Points on a hilly landscape, in no order, each with its height.
A ball rolls from a point to the lowest of its 2 nearest points, and stops where none of them is lower. Distance is the straight distance between rows; heights are no part of it.
Nidi: 13, -15, 17, 4, -13, 9, -18, -38, 21, -4, 2, 23, 1, 9, 32, -4, 3, -29, 48, 3  height 436
ziru: -10, -28, -7, -26, 36, -48, 35, 31, 0, -5, 14, 12, 12, -5, -9, -4, -9, 47, -8, -42  height 537
korig: 21, 2, 15, 3, 21, 43, -4, 25, 12, 51, 9, 5, 39, 4, -72, 0, 14, 27, 6, 5  height 696
buko: 3, 40, 9, 1, -1, 36, -12, -1, 4, 23, -5, 25, 10, -31, -32, -20, -19, -28, -7, 21  height 346
mip: -22, 5, 7, 61, -29, 47, -25, -27, 17, -17, -24, 13, -23, -3, 47, -8, 8, -4, -22, 11  height 534
zur: 2, -6, 23, -9, -21, 26, -14, -23, -6, -41, 19, -32, -19, 11, 18, 2, 17, 14, -24, 7  height 548
ranif: 24, -34, -15, -20, 5, -5, -3, 17, 19, -3, -4, -40, 0, -13, -17, 8, 36, -19, 0, 8  height 605
tiv: -8, -9, -12, 6, -32, 20, -8, -14, 30, -5, 37, 4, -25, 1, 7, -5, -25, -31, -10, 36  height 531
meger: -3, 7, 23, -11, -2, -4, -13, -2, -9, -19, -4, -4, 10, -16, 20, -37, -27, 31, 7, -32  height 335
fug: -3, 15, 3, 25, -17, -21, -5, 1, 16, -22, 48, -15, 6, 24, 7, -21, 4, 11, -27, -2  height 76
kudaz: 23, -34, 15, -28, 49, -14, 22, 51, 4, 17, -9, 0, 17, 11, -11, 17, -9, 57, -8, -20  height 442
koli: 8, -6, 17, -25, -2, -11, 1, 42, -8, 26, -19, -34, 21, -18, -35, -12, -28, 12, -38, -5  height 504
Nasaz: 21, 2, 45, -15, 17, 41, -13, 34, 6, 19, -2, -18, -5, -15, -19, -56, -37, 43, -19, -12  height 865
gapa: -10, -12, -25, -13, 32, -31, 33, 9, -1, -5, -39, 35, 2, 0, 1, -7, 41, 23, 23, -29  height 564
loke: -12, 7, 7, 40, -30, 8, -14, -13, 21, -10, -27, -9, -10, -27, -11, -20, 26, -42, 14, -4  height 565
Kif: -33, -16, -18, 17, -50, -2, -9, -35, -17, -16, -13, -10, 0, -2, 5, 37, -4, -13, -15, 0  height 355
Sidup: 13, -5, -19, -10, -2, 31, -7, -11, 18, 13, 45, -18, 3, -9, -24, 10, -9, -18, -20, 25  height 561
Putib: -33, -5, 23, 6, -13, 25, 4, -11, 10, 3, -1, -16, 6, -32, 44, 5, 3, -39, 0, -5  height 408
kuvek: 4, -9, 15, 0, 0, 38, -20, -21, 16, -8, 41, -10, -6, -11, 29, -28, -25, -23, 31, 28  height 488
digeb: -4, 1, -31, 1, -28, -24, -2, -4, 3, -5, 23, -8, -26, 37, 32, 23, 12, -21, 38, -18  height 500
Gafil: 17, -23, 19, -47, 48, -6, 32, 25, -6, 3, -26, 0, 9, 2, -1, 31, 36, 24, -10, 1  height 297
subu: 4, -1, 2, 10, -1, 26, -19, 27, 20, -3, -14, -26, 10, -27, -10, -31, 34, -15, -2, 7  height 579
mas: 16, 0, 3, -21, -8, -36, 6, 8, 1, -11, 27, -16, -18, 28, -18, 3, 23, -2, 35, -28  height 406
pez: 0, -11, -29, -30, 1, -23, 41, -6, 6, 8, -3, -11, -20, 9, 5, 5, 11, 12, -25, -29  height 387
dituz: 12, -7, 28, 11, 34, -7, 28, 40, 18, 18, -32, -7, 13, -6, -51, -22, -27, 62, 26, -21  height 639
batum: -4, -9, 26, -4, 2, 29, -30, 29, -13, 36, 13, -13, 38, -26, -44, -28, -9, 3, -40, -13  height 543
zimi: 15, 18, 17, 4, -6, 4, -10, 7, 8, -11, 42, -20, 9, 30, -22, -8, 25, 7, 21, 15  height 278
Teg: -10, 20, -1, 35, 12, 75, -3, -8, -25, 45, 43, -8, 10, -2, -27, -50, 17, -11, -13, 41  height 778
numi: -9, 9, -26, 48, -13, 31, -44, -26, -8, -4, 21, 1, 17, -5, 2, 38, 7, -21, 10, -4  height 528
timak: 3, 5, -9, -17, 18, -21, 9, 47, 7, -12, 20, -3, -4, -17, -26, -10, -36, 41, -14, -26  height 551
rurap: 6, -22, 4, -26, 78, -81, 28, 28, -42, 23, -21, 24, -13, 29, -13, -5, 14, 20, 17, -33  height 728
sil: -11, 27, -13, -31, 10, -40, 13, 55, -8, -14, 4, 11, -21, -9, 12, -5, -20, 8, -22, -26  height 497
ped: -15, -5, -13, -19, -8, 3, 20, -3, 29, -8, 12, 24, -2, -13, 2, -5, 7, 1, -19, -13  height 236
Zame: -8, 15, -38, 30, -5, 1, -19, -20, -6, -19, 20, 17, -11, 5, 22, 63, -19, -13, 13, -1  height 486
dovuz: 21, -22, -31, -4, 0, -27, -17, -4, 15, -21, -8, 36, 0, 26, 24, -11, 15, -5, 41, 10  height 502
vep: 11, 11, 12, -25, 13, -55, 22, 5, -4, -15, 11, 17, -41, 26, 17, 7, 22, -27, 9, -14  height 388
kef: 22, -23, -23, -32, 13, -34, -3, 8, -10, -9, -12, 16, 17, 22, 4, -2, -1, 20, 9, 15  height 529
Zas: -5, 3, 1, 10, 1, -9, 7, -17, 20, -6, -12, 11, 12, -15, 44, -26, -17, -7, 46, -16  height 391
Zugap: 19, -3, -29, -3, -8, 11, -23, -12, -4, -37, 16, -12, -21, 16, 30, 9, -17, 21, -19, 11  height 498
lub: -25, -9, -17, -8, -44, 42, -20, -37, -21, 15, 1, -20, 16, -12, -15, 8, -9, -12, 1, 2  height 303
Bim: 14, 36, 11, -15, 3, -24, -1, 25, 8, 1, -12, 40, 12, -11, -24, -8, -8, -26, 1, 20  height 398
dufu: -19, 7, 14, 24, -33, -33, 2, -28, -5, -39, -2, 15, -32, 4, 24, 6, -39, -13, -4, 17  height 318
lonel: 0, 31, -35, -25, -23, -11, -1, 19, -13, 20, 3, -6, 6, 21, -14, 1, -16, 20, 22, -22  height 462
bofuf: -9, -6, -40, 48, -29, -13, -10, -1, 27, -3, -4, 11, -37, 35, 59, 19, 6, -18, 39, 5  height 562
kup: 10, 17, 28, -5, -19, 8, 4, -34, -13, 5, -19, -43, 2, 0, 23, -13, -25, -13, -9, 20  height 456
Bimi: -7, 3, 42, -12, 16, 7, 13, 31, -3, 6, -19, -20, 16, -35, -52, -9, -8, 32, 24, -24  height 618
sobiz: -14, -11, 31, 32, -35, 20, -14, -45, -5, 11, -3, -36, -13, -3, 38, 23, -18, -44, -1, 20  height 433
gedal: 3, 13, -23, 38, 21, 33, -29, -2, -3, -13, 20, -10, 31, -30, -23, 0, 0, 9, -4, 9  height 563
lugok: -8, -33, -13, 14, -7, -27, 14, -22, 21, -32, 4, 31, -46, 4, 30, 26, 18, -25, -22, -14  height 385
Bomap: -9, 23, -38, -4, 10, -7, -4, 10, -22, -17, -22, 29, -19, 2, 32, 59, 22, -17, 7, -4  height 409
pizo: -46, -6, 30, 73, -29, 30, -36, -32, -22, 1, 12, 8, 7, -24, 6, 0, -21, -40, -9, 35  height 222
revum: 38, -13, 17, -30, 74, -46, 47, 42, -9, 32, -38, 11, -44, 23, -22, 2, -4, 28, 16, -19  height 692
tafe: -7, 11, -1, 27, -7, 43, -13, -26, 7, -14, -8, 12, 20, 5, 18, 2, 27, 13, -36, 19  height 499
gume: -6, -6, -12, 13, -16, -29, 3, -38, -26, -19, -31, 10, -23, 26, 50, 41, -22, -7, -3, 27  height 362
domi: -29, -10, -38, -6, -29, 10, -10, 1, -11, -14, -26, 15, -12, -18, 10, 53, 19, -31, -13, 4  height 330
ruren: 33, 31, 2, 7, 22, -7, 0, 25, 16, 33, 8, 11, 33, 23, -40, 7, 14, 21, 27, -18  height 640
reti: 17, 18, -5, 6, -16, -22, -12, -16, -14, -24, -11, 9, -12, 44, 30, 17, 13, 2, -19, 15  height 425
Leri: 5, 0, -5, -1, -1, 56, -7, -1, 2, 30, 19, -11, 20, -5, -63, -33, 11, 7, 9, 44  height 743
guzo: 9, -27, -4, -58, -4, -15, 18, 22, -16, 4, -23, -21, 9, 18, -14, -16, -16, 42, 24, 24  height 454
Zifa: 3, 22, -10, -24, -2, -22, -11, 20, -7, -12, -11, 21, -16, -23, 24, 7, -35, -33, -5, 2  height 444
libe: 26, 36, -6, -28, 11, -32, 16, 31, -2, 36, -8, 19, 1, 42, 2, 1, 8, 12, 15, -24  height 567
foma: -30, 8, 0, 38, -14, 46, -31, -14, -9, 8, 20, 22, 12, -34, -9, -40, -20, -26, -19, 13  height 280
baz: 11, 18, 29, -8, -1, 16, 7, -9, -13, 31, -7, -36, 41, 12, -13, -17, -4, 14, 8, 16  height 487
Beso: -13, 2, 11, 3, -18, 20, -3, -2, 26, 3, 33, -12, -6, -20, 6, -3, 19, -26, -24, -37  height 357
kas: 1, -6, 1, -39, 38, -64, 26, 19, -47, 1, -15, 7, -6, 40, -17, 16, 35, 12, 26, 0  height 755
Fenor: 27, 10, 22, -9, 56, -34, 45, 30, 5, 13, -42, 8, 4, -5, -40, 4, -10, 34, 22, 1  height 660
ramim: -31, -16, 4, 63, -40, 6, -6, -13, 23, -25, -40, 4, -34, -6, 28, 13, 25, -25, 4, 20  height 552
digo: -1, 9, 48, 19, 31, 65, -9, -2, -27, 45, 59, -9, 8, -18, -24, -55, 11, -15, -25, 3  height 806
sinol: -31, -24, -27, 12, -37, -23, 14, -31, -5, -15, -32, 8, 19, 9, 21, -5, -4, 12, -14, 10  height 392
fuf: 3, -2, -15, -1, -6, 8, 18, -22, 1, -3, -46, -1, 19, 11, 8, -6, 30, 29, -27, 5  height 445
maz: -25, -6, -3, -8, 3, -9, 15, 16, 4, -15, -26, 7, 22, -34, -18, -13, 24, 20, 28, -36  height 597
Fafek: -15, 1, -18, -38, -26, 12, 3, -9, -21, 4, -20, -10, 22, -5, -14, -6, -25, 25, 24, 4  height 377
mosip: 7, -4, -9, -33, -2, 23, 31, -2, 29, 25, 28, 3, 3, -3, -51, 8, 1, 20, -14, -8  height 443
zef: 7, 15, -5, -12, 10, 16, -31, -3, -25, -10, -21, 9, 21, -21, 16, 40, 7, -11, 9, -18  height 476
Dilu: 3, 3, 41, 1, 18, 61, 0, 6, 10, 33, 41, -15, -1, -12, -24, -53, -2, 26, -23, -30  height 838
Lis: 15, -6, -14, -31, -3, -18, 19, -2, -7, 11, -12, -46, -6, -10, 1, 10, -27, 1, -44, -3  height 465
mef: 0, -20, -24, -26, 44, -49, 37, -2, -3, 2, -8, 40, -29, 26, 25, 6, 44, -15, 13, -7  height 484
lutev: 24, -12, 1, -25, 37, -3, 11, -6, 1, -5, 18, -14, 19, -4, 15, 43, 6, 6, -15, 5  height 415
Pava: -8, -13, -14, 55, -37, 11, -20, -19, 34, 12, 17, 11, -21, 25, 35, 21, -17, -31, 2, 32  height 566
bope: 18, 18, 13, 6, 2, -30, -2, -8, 8, -19, 15, 14, -31, 4, 8, 35, 20, -42, -21, -21  height 312
Bir: -10, 21, 20, 51, -5, 2, -17, -37, -13, -20, 6, -6, 17, -14, -1, 0, -35, -22, -8, 49  height 253
bima: -9, -2, 22, 19, -10, -20, -20, -21, -8, -42, 13, -4, 10, -20, 5, -24, -38, -5, 2, 12  height 283

Where does a ball stop that starts at each point below?
Zugap -> pizo
revum -> bope
Dilu -> Fafek
dovuz -> pizo
timak -> pizo
ramim -> domi
kuvek -> pizo
